A landscape with many peaks, sampled at points; each row gives a point and its height.
A climber steps from a point to the highest of its 4 nearest points, and stops where none of them is higher. Distance is the straight distance between rows; heights are no part of it.
Tole (h 364): [ -8  -4  -5   0  -9 -24   2  -2   6 -10   5  -2 -11   5   4 -13  12  16
 -13 -18  -4 -25  12   1]
tuk (h 284): [ 10  16 -41   0  15  49 -13   0 -15   0 -30  22  26 -20   4   6  -7 -49
  37  20  -5  82 -29  32]
tideg (h 531): [ 19 -36 -15   7   2  -4  -5   8  13 -16  15  -6   1  38  15 -23  10  11
 -14 -31  10 -19  16   7]
nizag (h 547): [  0 -19   9  12 -18 -29   8  -1  24  -7  22 -19 -25  39  21 -21 -12  46
 -45 -28   0 -58  24  -2]
zozi (h 387): [  4   6  -2   2  13  11   2   0 -19  17 -15  -4  16 -15  -3  10 -13 -33
  21  14  -1  19  -5  16]
zape (h 715): [-32  49  23 -20  -8  -8   0 -26 -17   4  -8   0 -17 -32 -44  37  23   7
  -1  43   1  -4 -31 -11]
bosuz (h 438): [-15  24  19  -9   7  -1  -3 -18 -13  -2  -2   5  -4 -24 -25  18  14   7
   9  18   7 -13 -20 -10]
Sigeg (h 375): [-11  18   7  -6  12  10   7   2 -22  16 -31  -8  16 -30  -1  20 -12 -31
  28  22   1  33 -15   7]
bino (h 501): [  2  -8  -7   4   0 -13   0  -4  -1 -12   8  -5   1   9  -4 -11   1  12
 -13 -24  -5 -15   9   5]
fazo (h 666): [ 29 -34 -16  16   6  33 -10  16  26   7  19  20  24  18  31 -23 -19 -11
  -3 -23 -11  30  13  -1]
Vusas (h 667): [ 14 -20 -16   0  -5  -3  -5   9  12  -5  18  -7   7  25   3 -16   6   5
 -13 -21  -1 -10  24   7]
Doz (h 532): [ -3 -14   0   1 -11 -16   9   3  15 -20  12 -13 -30  27  20 -17   1  37
 -24 -22   6 -56  11   0]
rivib (h 381): [ 19 -14  -5   0   7  19 -16  14   6  17   3  10  15  12  17  -2 -15 -19
   7 -11  -4  21  -6   9]
Nal (h 273): [  1   1  26   5 -26 -52   9   6  19   3  29 -20 -42  29   4  -7   0  47
 -38 -12  -3 -76  30 -37]
mozez (h 125): [-33  30  27 -26 -10 -19  14 -15  -7 -10   4  -3 -28 -24 -31   8  20  29
  -8  25   2 -13 -22 -24]
fis (h 603): [ 13 -31 -17   1  -3  -8   8  10  10 -16  22  -8   3  33   5 -11  13  15
 -16 -27   4 -24  17   9]
lukam (h 502): [ 34 -50 -20  15   1   6  -8  19  28  -9  20   7   9  45  22 -22   2   6
 -15 -31   4  -5  28   0]
tet (h 430): [ 14 -16 -13   8  10  24  -7  12  -1  19  -4  17  15   8  19   6  -9 -34
  12   4 -11  34   3  23]
ropa (h 393): [-12   8  17  -1 -14 -30   8   4   6 -11   8 -11 -38  11  18 -12   9  45
 -19 -12   3 -51   9 -21]
renam (h 651): [ 22 -28 -12   1  -3   3  -6  16  16   1  22   0  22  25   7 -21 -11  -9
  -9 -22   1   2  12  -4]
tesi (h 701): [ 17 -14 -20   9  15  32 -11   5   4  16  -3  17  17  19  25   3 -15 -33
  16   6  -4  30   1  20]
lonup (h 477): [ 40 -52 -21  26  -2   1  -8  27  34 -17  24  15   6  49  34 -29  -4   4
 -15 -46  -5  -7  33  -6]
puzeg (h 675): [ 17 -14 -16  -3   3  -1 -12  11  14  10  15   5  17  19   0 -25  -4  -7
  -5 -18   2   7   6   3]
Gen (h 361): [ 15   0  -3   7  10  11 -10  13 -13  17 -12   4  18   0   7   5  -9 -22
   9  -4   0  17  -4   5]
konu (h 419): [ 24 -39 -13   8  -3  24  -6  13  17  15  19  21  29  23  29 -22 -25 -10
  -5 -15  -9  24  13   3]
bufem (h 529): [  0   7  -2  -7  10  13   3  12 -21  13 -27   0  16 -22  -3  12 -11 -34
  32  20  -7  50 -17  22]
tozin (h 451): [-44  58  18 -28 -19 -10  -2 -38 -29   4 -15  -2 -17 -45 -43  46  11  -5
  15  56   4   3 -30 -11]
lifuz (h 520): [ -3 -12  13   3  -9 -19   9   3   9 -10  10 -14 -26  24  24 -26  -4  38
 -32 -20   2 -55  14  -5]
budi (h 237): [ 22 -18 -10   9  10  28 -16   2   0  22   5  18  19  11  21  -3  -6 -27
  14  -1  -8  25  -1  14]
gadeb (h 370): [  7  15 -34  -3  12  30  -6  12 -15   7 -34  14  14 -31   7   6  -8 -37
  29  17 -11  76 -31  22]
doga (h 659): [ 17 -27  -8   3  -5  -3  -2   7   8   1  20  -3  18  27   3 -16  -2   1
   0 -21   1   8  20   5]
nulur (h 394): [  2  -1  -6   2   2 -19  -1   2  -1  -4   6  -4   2  -9 -16 -18   3   9
 -11 -17   3 -11  -2   3]
ligu (h 494): [ 12 -21 -24  14  11  33  -7   1   2  15  -3  11  13  18  22   5  -9 -36
  13   1 -13  39   0  25]
Galib (h 534): [  7  12 -13  -9  11  26   2  10 -19  11 -29  10  14 -21   6   7 -15 -42
  33  23  -7  63 -20  29]
gotin (h 433): [ -4  -9  -7   3  -9 -17   6   2   5 -10   7 -10 -11   9   2 -11  11  25
 -15 -17   0 -35  19   4]
Dof (h 468): [ 34 -42 -15  22   6  27  -4  16  28   8  17  20  29  27  45 -26 -30 -10
  -6 -38 -12  25  19   5]
Mamal (h 365): [-11   8  19   1 -11 -29   9  -2  -1 -10   7  -8 -39   2   4  -3  22  36
 -14   0  -1 -48  16 -20]
meku (h 282): [-11  21  15  -3  11   8   2  -7 -24   4 -27  -9  12 -28 -22  29 -10 -24
  20  22   4  18  -6   1]
Vazer (h 620): [ 11  -8 -36   5   6  34  -3   3  -3  14 -17   9  15  -6  20  -4 -14 -41
  16   9 -14  54  -7  27]
rukez (h 333): [-36  28  11 -15   4  12   3 -24 -27   5 -35 -16  15 -46 -27  24  -5 -30
  22  37   8  22 -28  -8]
tamab (h 435): [-20  24  15 -11  -2  -8  14  -9  -2  -8   7  -4  -7 -21 -21  -5  14  17
  -7   4  -4 -18  -9 -10]
bodez (h 601): [ 26 -26  -7   6   9  27 -14   9  14  15  13  14  19  17  21  -8 -18 -13
   5 -13   0  28   5   1]
Tek (h 395): [  9   5 -35   5  11  43  -7   7 -16   7 -23  18  19 -17  13   1 -13 -41
  29  20 -12  73 -24  28]
Gar (h 530): [-26  34  20 -13   0   3  -3 -17 -13  -8  -2  -1 -13 -37 -34  25  14  11
   2  30   4  -8 -23 -14]
zof (h 460): [ 23 -47 -10  16  -6  -3  -7  13  24 -23  20  -3   2  53  22 -27   1   9
 -16 -32  14 -16  27  -2]
pato (h 202): [-17  28  18  -6   5  -2   5 -14   2  -5   5   1  -9 -31 -29  10  10  14
   2  18   1 -12 -22 -15]
Fome (h 440): [ 25 -52  -3  13   0   0   3  14  31 -22  25   1 -10  53  27 -28  -6  25
 -37 -38  17 -30  31  -4]
rizo (h 434): [  1   0  -8   1   6  15   0   6 -18  16 -19  -4  20  -8   6  12 -11 -39
  27  16  -7  40  -2  21]
misin (h 467): [ -7  13   2  -8   3  -5   1  -5   5  -5   3  -2   3 -25 -18  -9  -2  10
  -5  -8  -1 -18  -5  -1]
non (h 363): [-13   9  27   1 -17 -28   5  -2   1  -4  11 -10 -44  10   7  -5  16  40
 -20  -3   9 -47  11 -24]
gomif (h 619): [  6  -4 -15  -3   5  21  -1   1 -12  15 -24   2  14  -9  11   3 -19 -42
  19  19 -15  58  -8  24]
luvo (h 564): [ 11   7   0  -4   9  -7  -4   8   0   5  -3  -8  14  -5  -9 -10  -8  -3
  -3 -10   6  -4  -6   3]
rus (h 463): [ 17 -43   5  12  -4  -6  16   9  29 -23  24 -12 -14  54  21 -26 -13  32
 -45 -31  11 -35  24   2]
gesug (h 208): [-27  17  17  -6 -15 -23  19  -5 -10  -9   9  -2 -28 -14 -16   6  26  30
 -11   8  -7 -25   5 -15]
liva (h 679): [  9 -17 -13   1  -8  -9  -3   7   6  -4   9  -6  18  24  -1 -13  -4   0
 -11 -20   3  -5  15   6]
fegof (h 231): [-24  19  27 -14 -29 -25  11 -12  -7 -12  10  -1 -38  -9 -17   1  32  28
  -7  12  -3 -26   2 -28]
Zadur (h 332): [-11   3  30  -4 -23 -39  11   0  12   0  12 -13 -41   9  13  -8  11  51
 -21 -10   7 -58  23 -30]
nur (h 533): [ 19 -23 -28  17   9  40 -11   6  10  15  -1  23  23  15  32  -6 -13 -32
  12  -1 -17  34   9  19]
foso (h 355): [-12  -7  15   8 -20 -30   8   4  19  -5  14 -19 -33  30  24 -20  -3  47
 -39 -15  -2 -54  22 -19]
kopu (h 693): [ 17  -7  -9  -4   0  -5   0   7   2   2   7  -7  16   6  -7 -18  -4   4
  -9 -25   8  -2   1   8]
tig (h 329): [-39  44  16 -22  -9  -2  -2 -39 -18   6 -25 -13  -3 -51 -43  44   0 -13
  21  47   5   9 -28  -7]
fiton (h 426): [ 48 -59 -24  32   3   5  -8  25  34 -16  23  14   9  54  43 -31  -4   5
 -14 -40  -6  -1  29 -11]
selu (h 367): [ 45 -65 -17  22  -4   2 -12  20  34 -24  27   4  -1  51  36 -31  -4   9
 -20 -42   3 -13  28  -9]
tafe (h 559): [-36  41  13 -18  -1  -1  -2 -36 -22   1 -19 -10  -4 -42 -40  34   4  -8
  15  41   4  14 -25  -8]
Fut (h 380): [ -9   6   8  -1 -10 -19  10  -6   4 -16   7   1  -9  -7 -12 -12  13  20
 -15  -4  -4 -23   6  -2]
tad (h 84): [-36  41  31 -26 -15 -22   4 -19 -20   1   4   3 -35 -28 -36  20  29  24
  -7  33   4 -10 -34 -24]
vali (h 491): [ -1 -13  -7  10  -4 -17   7   4   9 -21  10 -12 -26  22  17 -12  10  32
 -25 -24   4 -42  14   4]
kuda (h 453): [ 15  -8  -3   1   8  13 -10  12   4  16   6  12  18  13  10 -10 -10 -17
  10  -6   5  20  -9   8]
raz (h 408): [ -4  13  10   0  11   4  -1  -6 -15   7 -22  -4  17 -25 -21  16  -3 -21
  25  14   6  16  -5   2]
Sepam (h 356): [ 34 -50 -28  12  -6  15  -5  17  28   2  27  17  23  35  28 -21 -13  -7
  -7 -34 -11  16  29  -1]
Betu (h 236): [-36  15  29 -15 -20 -36  13 -14 -10  -4   7  -8 -44  -2 -16   8  37  33
  -7  15  -3 -33   6 -25]
sar (h 657): [  9 -25 -16   2  -2 -10  -5   9   8  -9  16  -2   5  26   2 -22   6   9
 -16 -24   2 -11  24   3]
Tik (h 488): [ -3  21 -15  -6  15  21   9   8 -32   6 -34   5  19 -38  -4  17  -1 -32
  36  20  -5  67 -25  20]
Pimor (h 522): [ 29 -32 -21  26  12  41  -9  15  26  10  13  27  26  21  42 -24 -27 -19
   2 -21 -11  26   8   6]
nev (h 401): [  8   8  -5   0  13   4  -6   4 -18  12 -15   0  20  -4  -2  13 -10 -30
  17   0  -8  16  -5  11]
Lene (h 417): [  5   2  -7   0   7  11  -8   3 -14  12 -16   0  21  -3   5  10  -9 -30
  20   6  -1  31  -4  18]
Vog (h 638): [ 17  -2  -6  -9   6  -5  -1   8   6   8   6  -5  17  -1  -2 -11  -8  -5
   1  -6   8   0  -5   2]
vug (h 495): [ 22 -37 -10   5   0 -10  -9  10  20 -20  17  -7 -11  44  24 -24   5  23
 -20 -35  13 -26  25   1]
fiko (h 593): [  9   0  -4 -10   7  -4   0   4   2   4   5   0  11  -3 -10 -21   0   2
 -11 -14   3  -6   5   8]
Gaf (h 425): [-11   8  11   6 -12 -29   2   9   8 -15   4 -12 -34   9  17 -14  17  35
 -17 -12   1 -46  13 -10]
perod (h 469): [ 41 -53 -14  15  -1   4  -4  23  31 -23  23   7   1  56  31 -25  -2  11
 -26 -37  10 -14  26  -5]
Pila (h 605): [-30  36  18  -6   4   5  -8 -31 -21  10 -28  -4   5 -45 -35  39   6 -19
  19  35   7   3 -18  -7]
Toba (h 424): [  6   6 -15  -2   9  14   1   0 -17  18 -18   1  16  -9   2  17  -9 -35
  22  10  -2  33  -4  16]
kiz (h 450): [-13  13   6  -5  -5 -14   4  -7   0 -13   4  -6  -4 -18 -19  -6  11  15
 -11   4  -5 -15   2  -8]
bif (h 618): [-31  44  14 -12  -1   1  -6 -33 -18   5 -12  -4 -12 -38 -37  40  15  -2
  16  37   5  -4 -22 -13]
mibod (h 259): [-12  17  11   2  11  10   8  -4 -23   7 -25  -8  18 -33 -16  23  -6 -27
  24  23  -1  21 -10   6]
vepos (h 222): [-23  13  11   5 -15 -21   7  -6   7 -20   7 -12 -26  -2  -2   0  22  31
 -10   2  -3 -36   8  -7]
Vomem (h 621): [  9  -5 -18   6   3  22   1   3 -10  18 -13   6  19   5  15   0 -10 -41
  19  10 -13  48   2  23]
vili (h 503): [  3   8  -9  -7   9  27   4  15 -24   4 -33   4  13 -25   2  19 -15 -40
  34  20  -3  63 -27  22]
Vig (h 499): [ -3  20  12   0  20   2  -2  -6  -4   2  -5   4   7 -27 -21  11   6   1
   8   6   6  -7 -11  -4]
Zilu (h 546): [ 29 -29 -17  16  16  39 -12  11  22  12   9  28  22  21  30 -16 -22 -19
  11 -15 -11  30   9   9]
Dofu (h 407): [-24  21  18  -7  11  14   4 -12 -22   0 -26 -13  13 -35 -36  28  -6 -23
  22  31   5  15 -15  -6]
romid (h 255): [ -2  -6  21   8 -17 -54  10   1  24   5  38 -20 -47  34   3 -14   7  55
 -40 -16   4 -78  30 -42]
nasad (h 578): [  4 -14  11   6  -8 -21   4   9  21 -11  19 -12 -22  40  24 -19 -15  44
 -39 -24   8 -58  20  -4]
bevi (h 328): [ 25 -44 -19   7  -2   5  -2  17  20  -9  27  11  24  37  12 -23   0   3
 -13 -25   1   5  22  -9]
nipo (h 622): [  3 -18 -10   2   1 -10   2   3   8 -18   6  -5   3  20  -3 -17   9   8
 -21 -23   4 -21  15   5]
zetag (h 627): [  8  -2 -24   5   8  33  -3   4 -13  10 -17   4  20   0  12   1 -18 -38
  17  11 -13  59  -4  26]
bivo (h 586): [  1   5 -23  -2  10  24   4   9 -13   9 -28   7  18  -9  12  -1 -18 -44
  29  19 -10  66 -13  27]
pim (h 278): [-18  15  30 -12 -22 -37  16  -1  -5  -6   8 -15 -49   7  -5  10  23  43
  -6   2   6 -51  12 -26]
faso (h 672): [ 22 -24  -7   2  -3   8  -8  10  10  10  16   9  24  21   9 -17  -7 -14
  -3 -17   0  14   8   8]
badu (h 584): [-41  66  25 -28 -20 -21  -2 -35 -27   6 -18  -8 -20 -40 -49  51  22   1
   6  49   1   1 -32 -12]
Mufat (h 449): [-11   3   9   4  -4 -23   4   8   9 -17   6  -9 -32  12  16 -11  12  29
 -20 -14   3 -46  13  -1]
nadoz (h 500): [  8  21   3 -10  14   0  -3  -1  -7   3  -2  -2   6 -16 -16   3   0  -8
   0  -3   3  -5  -8   4]
lasan (h 331): [ 27 -41 -15  17   1  12  -5  16  28  -5  33  12  21  33  24 -20  -7  -2
  -7 -30  -6   7  26  -4]
sok (h 541): [-39  57  15 -14 -13 -20  -1 -40 -29   1 -15  -2 -20 -39 -41  52  15   5
   5  55  -3   2 -31 -12]
Bal (h 470): [ -6  20  10 -11   9  -6   1  -2  -2  -8  -1   1   8 -26 -19   2   0   2
   3   5   2 -15 -19  -2]
Nizis (h 476): [ 21 -38   3  14  -6  -5   3  10  24 -22  19  -9 -14  48  27 -26  -8  27
 -32 -29  14 -31  29   1]
rif (h 485): [ -5   9   3 -10  10  14   6   8 -24  15 -38  -3  15 -29  -5  15 -15 -33
  30  14   0  49 -21  12]
Galed (h 212): [-27  16  21  -4 -17 -25   9  -6  -9  -8   3  -5 -35  -8 -11   0  23  28
 -16   3 -12 -35  11 -16]
kugi (h 410): [-10   7  11   8 -13 -25   9   2   2 -14   2   0 -29   3   7  -7  15  32
 -19 -10  -1 -48  14  -5]
zazol (h 574): [  3 -16   4   6  -3 -20   6   7  20 -19  15 -19 -24  34  22 -20  -3  37
 -32 -24   6 -54  16   3]
Fudu (h 680): [ 18 -12  -7  -5   8   5  -8  12   5   6   8   3  16   5  -6 -17 -11  -4
  -4 -14   1   4   2   5]
kas (h 647): [ 24 -28 -10  -5   8  18 -11  10  14  16  13  14  21  16  18 -17 -13 -10
   0  -9   6  19   1   1]
gev (h 650): [-29  44  15 -14  -2 -12  -4 -26 -19   5  -4   2 -16 -36 -36  35  18   9
   7  37   8  -7 -28 -19]
bemo (h 302): [-15  22  17  -1  14  12   3 -14 -27   5 -30 -13   6 -38 -23  26  -6 -23
  24  25   1  23 -18   3]
buruk (h 479): [ -7   8   4   1  20   9  -7  -2 -21  10 -12  -8  10  -9 -15  21  -5 -23
  20  11   1   4 -10   5]
Lalat (h 612): [-37  54  12 -22 -10  -9  -5 -31 -25   8  -9  -7 -15 -39 -43  43  22  -7
  12  46   4   3 -30 -15]
Pek (h 445): [  9  19 -33  -5  17  28  -4   8 -26   8 -32  15  28 -35   1  20  -4 -44
  42  27  -4  83 -36  24]
vik (h 492): [ 31 -50 -21  21  -4   6 -11  19  32 -13  25  16  13  45  27 -17   0  -2
 -15 -34  -9   4  24  -6]
tizap (h 597): [  9 -14 -34  13  12  46  -4  -3  -1   2 -14  15  21  -8  16  -5 -19 -39
  18   8 -15  64  -7  25]
sudi (h 319): [-12  11  35  -8 -23 -41   6   4   7  -1  13 -17 -49  14   2  -7  12  46
 -21  -5   4 -54  15 -36]
kele (h 643): [-31  57  25 -25 -19 -15   1 -32 -22   6  -9  -2 -25 -31 -45  42  25  10
   5  43   4  -2 -41 -12]
fep (h 270): [-30  45  26 -24 -10 -15   9 -22 -15   2  -4   1 -27 -33 -36  26  24  15
  -2  28   6 -10 -33 -17]
givur (h 566): [ 11 -19 -29  16   8  45  -4   7   5   7  -6  18  23   9  25  -7 -11 -37
  20   8 -20  55   7  31]
Buvi (h 382): [ -6  -2  24   6 -13 -31   7   5  15  -4   6 -16 -38  10  21 -11   7  47
 -28 -11   4 -55  15 -18]
toru (h 498): [  3  19   8  -1  19   3 -11   1 -14  12  -6   0  10 -13 -10  16   1 -14
  19   6  -1   4  -6   8]
sabin (h 527): [ 14  11   6  -5  16   7  -7   6 -10  15  -7   6  14  -6  -6   3  -9 -13
   8  -3   5   1  -9   2]
teb (h 519): [  1  17   9   1  14   3  -1  -5 -15   7  -1   2   7 -22 -20  10  -3 -11
  10   7   5  -4 -13   5]
Kitis (h 510): [ 11  11   6  -3  19   3 -10   0  -8   7  -6   7  13 -12 -11  14  -8 -11
  10   1   6  -6 -10  -2]
nifez (h 117): [-31  31  28 -21 -23 -29  16 -20 -10   0   4  -1 -32 -12 -33   6  21  26
  -5  23  -3 -10  -7 -24]
zetum (h 342): [-44  51  16 -24 -13  -1  -1 -46 -27   8 -20 -13  -8 -46 -42  45   5 -11
  15  44   5   7 -29 -14]
rupi (h 389): [ -2   3  17   6 -16 -29   3  -1  13 -10   8 -15 -36  13  24 -15   9  45
 -28 -13   3 -45  16 -16]
gutu (h 598): [-17  23  15   2  11   1  -4 -17  -6   6  -8  -3   3 -33 -23  24   8  -8
   6  19   4  -4 -16  -6]
Buk (h 396): [ 37 -58 -24  32  -1  10  -8  19  28  -8  25  13  15  38  39 -27 -10   0
  -8 -37  -4   7  40  -2]
taze (h 592): [ 18 -33 -15   5  -1   0   2  12  10 -18  24   5   3  39   6 -15  12  12
 -11 -28  10 -13  17   1]
pote (h 669): [ 18 -21  -6   1   4   9  -7   7  13  14  10   6  23  19  17 -18 -13  -6
  -6 -12  -2   8   4   5]
meto (h 496): [ 27 -41 -12   7   0   2  -8  17  13  -7  28   8  21  38   9 -22   0   3
  -5 -29  -3  -1  23  -5]
Lar (h 299): [ -9   2  31  -2 -25 -42  14   7  13   3  20 -25 -41  20  14 -10   1  53
 -24  -7   7 -63  28 -34]
vimaf (h 648): [ 21  -5  -3  -7  13   7 -16  13   4  15   5  -2  15  14  -1  -8 -11 -11
  -4 -10   4   7  -6  12]
foz (h 405): [ 33 -54 -32  31  -2  17  -3  20  36  -1  25  23  24  38  45 -32 -14 -11
  -6 -34 -13  16  34  -4]
gosif (h 254): [-29  18  26  -9 -20 -32  14  -8  -3 -10   6  -6 -43  -1  -9   8  32  30
 -12  10   6 -34  12 -25]
dagu (h 209): [-24  15  14  -9 -20 -21  17 -12   3 -12  10   2 -18 -24 -16  -4  18  26
 -11   5  -8 -18   5 -15]
kubeb (h 481): [ -3  21  -9 -12  14  20   8  10 -27   9 -37   2  16 -41  -6  24   1 -32
  35  21   2  67 -39  20]
vil (h 571): [  5  -9 -30   3  11  40  -5   2  -4   8 -25  14  27  -7  18  -5 -25 -41
  24   8  -6  69 -13  26]
ripuz (h 489): [-20  15  14 -16  13  20  14 -10 -25   7 -38  -8  11 -33 -25  26 -12 -30
  34  21   3  36 -32  11]
rolep (h 604): [-34  44  15 -12 -10  -2  -3 -37 -21   4 -16   1  -6 -37 -43  41  15  -3
  13  44   0   3 -26 -10]
Neb (h 136): [-27  30  27 -18 -15 -16  15 -16   0  -2  -1   0 -20 -31 -27   9  23  22
  -7  12   3 -11 -18 -16]
zofal (h 602): [-23  23   7 -13   9  17   3   2 -30   5 -43 -11  13 -40 -16  22  -7 -32
  46  23   8  43 -26   5]
lud (h 219): [-13  11   0   0 -13 -24  13   1  -3 -20   6  -8 -14  -6   1  -8  16  24
 -14  -2  -7 -34  14  -7]
romit (h 551): [ -5  22   9   0  11   5  -4 -10 -17   8 -16  -2   5 -31 -22  18   4 -11
  19   7   2 -10 -11   4]
kan (h 301): [ 28 -41 -17  20   1  27  -2  18  36   7  17  25  28  25  28 -22 -18  -4
 -12 -21 -11  25  17  -3]
luni (h 198): [-41  32  12 -25   6  17   3 -27 -19   6 -30 -18   7 -42 -34  34  -7 -20
  23  43   9  19 -30  -7]
nep (h 281): [ -4   5  -7  -1  -3 -20   6  -2   3 -12   7  -3  -2   1  -4 -14  12  14
 -18 -10  -3 -23   8   4]
miri (h 376): [ 16  -8 -10   1   8  13 -12   9  -8  14 -10   6  17   2   9   6  -6 -29
  19  10  -5  26  -5  20]
mib (h 596): [  7 -19   1   7  -8 -17   6   1  21 -17  19 -11 -22  43  26 -24 -11  38
 -38 -30   9 -46  18  -1]
Fali (h 544): [ -6  26  14  -3  14   2  -5  -7 -11   0  -5   4  10 -26 -23  24   6  -5
  13  17   5 -11 -14  -4]
Guma (h 448): [ -3 -12  20   5 -13 -31   1  -3  17  -4   9 -15 -31  23  24 -24   1  46
 -32 -17   7 -52  17 -11]
viru (h 277): [ -5   4  31  -7 -22 -48  12   2  22   4  26 -21 -49  25   0 -12   3  50
 -35  -3   8 -69  28 -39]
bova (h 211): [ -1  -8  21   8 -20 -50  15   9  25  14  31 -19 -38  32  18 -16   2  53
 -44 -17  -1 -69  27 -28]
rifa (h 465): [ 22 -19 -17  14  12  37 -15   7  14  15   5  20  22  19  30  -3 -15 -20
   8  -3  -3  28   4  15]
Zoki (h 579): [ 15   5   2  -6   9  -5  -7   5  -1   9   3   2  18  -6 -10  -7  -7  -4
   5  -2   3   2  -5   4]
liv (h 528): [ 21 -42 -18   7   2  -2  -9  16  19 -11  19   8   3  45  13 -19   6  12
 -16 -34   5  -6  23   4]
sis (h 415): [  1   9   6  -4  -3 -16   4  -6   3 -13   6  -7   3 -12 -11 -15   1  15
 -10  -8   0 -18   4   0]
tunep (h 497): [  4   8   0  -4   7  10   7   3 -26  13 -27   3  17 -15  -3  11 -17 -32
  25  17  -5  39 -10  20]
gub (h 362): [ 42 -67 -33  43  -3  11  -8  28  39 -11  21  25  18  41  52 -31 -13  -6
 -11 -52  -5  -3  30 -16]
sero (h 472): [-23  24   9 -12   7  15   9  -9 -23   2 -35 -11   8 -45 -31  29  -4 -29
  32  31   9  33 -33  -4]
kimer (h 615): [-19  39  13  -9   1   0   2 -30 -15   7  -3   2 -11 -31 -31  33  21   0
  12  28   0 -10 -22  -7]
milu (h 616): [-20  34  11  -8   3   4  -6 -29 -19   1 -13  -1  -3 -32 -35  37   5  -7
  13  35   6  -3 -18  -7]
pumi (h 459): [  9 -37   7  12  -7  -7  17   6  22 -15  23  -9 -18  55  26 -32 -16  37
 -40 -35   6 -48  26   6]
lodu (h 349): [-21  24  15  -9   8  -1   0 -21  -3  -3  -3  -2  -1 -31 -25   9  12  13
  -2   9   0 -14 -16  -6]
gefo (h 506): [ 17 -38 -12   4  -6  -8  -3  14  20 -22  19  -3  -3  46  12 -20   7  18
 -23 -30  12 -23  24   7]
Lop (h 359): [ 12  15 -45   5  18  42 -15  -2 -22   5 -26  25  28 -31   6  15  -5 -48
  34  20 -10  84 -30  30]
bir (h 5): [-31  40  21 -19 -13  -7   3 -17  -3  -1   0   6 -19 -34 -36  22  27  26
   2  23   6  -6 -27 -14]
kesut (h 397): [ 39 -58 -32  37   1  17  -4  28  39  -7  31  25  26  37  41 -23 -11  -8
  -8 -39 -12   9  33  -4]
lomu (h 474): [ -3  18 -23  -5  19  30  -1   9 -23   0 -33   8  25 -26  -2  16  -6 -34
  34  18  -2  71 -37  24]
Budil (h 256): [-26  32  21 -18  -6  -7   8 -15 -10  -5   1   1 -13 -27 -26   8  18  18
   2  26   5 -15 -22 -18]
Teni (h 217): [-29  18  22 -12 -15 -19  15 -16  -3  -8   5  -8 -20 -19 -20   7  24  27
 -12  11  -3 -22   3 -19]
dadap (h 240): [ -8  14   3  -2   6  -2   3  -1 -23   9 -28  -8  17 -22 -10  20 -15 -30
  26  24   3  29  -8  13]
Rize (h 338): [-12  18   5  -1  14   7   1  -6 -23   5 -31  -7  10 -27 -24  29   2 -21
  23  24   9   9 -10   0]
sefan (h 684): [-32  25  13  -9  11   9   2 -21 -21   8 -25 -11   7 -39 -34  33  -7 -24
  31  29   0  16 -12   5]
Tuse (h 614): [-18  29  18   0  10   0   0 -23 -15   0 -12   1   6 -33 -29  31   0 -11
  13  24  -1  -5 -19  -4]
Gabud (h 199): [ 12 -12 -11   9  11  16 -11   5  -1  20  -6   8  15   9  15   2  -2 -30
  11   2  -2  27   1  22]
rer (h 418): [ 24 -47 -23  32   0  23  -5  20  31  -4  19  17  26  27  41 -25 -21  -6
  -4 -35 -17  17  27  -3]
vak (h 537): [  3   5 -27   2   9  30  -5   4 -13  10 -28  13  13 -15  14  -4 -14 -43
  32  12  -9  68 -17  26]
buv (h 483): [  3  15  -2  -9   9  -7   1   1   1  -1   4  -2   3 -12 -19  -2  -3   2
  -5  -1  -1 -18  -5   1]
lupi (h 243): [-27  14   6  -3 -12 -26  15  -2  -2 -15   2  -3 -20 -14  -7  -1  16  27
  -8   3  -5 -34   9 -10]
sovop (h 555): [ 11 -22  -9   1  -3 -12  -3   6  23 -17  17 -11 -12  39  22 -23   0  27
 -28 -30  10 -38  20   6]
fupap (h 508): [ 12   4  -6   0  11   4 -14  10   0  12   1   1  21  -3  -6   3  -8 -12
  10  -5   6   2 -10   8]
Tobo (h 516): [ 17  -3  -1   2  14  11 -13  11   2  22   0   3  14   5   1  -6 -10 -17
   5  -6   3  13  -7  11]
pebal (h 287): [-18  14   7   6 -11 -24  12  -7  -2 -13  11  -2 -15 -10  -1  -3  15  24
  -8   1  -3 -29   8  -9]
Zel (h 511): [ 20 -34  -9   4   1  -7  -3  12  12 -20  16 -14 -11  45  23 -29  -1  31
 -29 -33  17 -35  16   9]
vuk (h 594): [  3   1  -8  -3   5  20   0   2 -19  11 -26   7   9 -13   3   6 -18 -38
  21  19  -9  51 -15  26]
dusi (h 411): [ -4   0  -5   3 -11 -21   4   3   0 -16   2  -8 -24  11   9 -10  16  27
  -9 -12  -1 -48  11   0]

For each start below, name the point where the climber stops.
Toba -> zetag
teb -> zape
tamab -> kopu
zetum -> zape
bosuz -> zape
nep -> kopu
Sigeg -> zetag
Vig -> zape
perod -> kopu
kubeb -> zetag
vik -> kopu
rupi -> mib
Buvi -> mib
Pek -> zetag

For each start below, name every point that the climber comes to, in order.
mibod -> raz > buruk > teb > romit > gutu > Tuse > milu > bif > gev > zape
Tole -> bino > nipo > Vusas > liva > kopu
rif -> bufem > vuk > gomif > zetag
tideg -> fis > sar > liva > kopu
rivib -> bodez > kas > faso > puzeg > Fudu > kopu
lasan -> meto > renam > puzeg > Fudu > kopu
dadap -> tunep > vuk > gomif > zetag
nev -> Toba > tunep > vuk > gomif > zetag
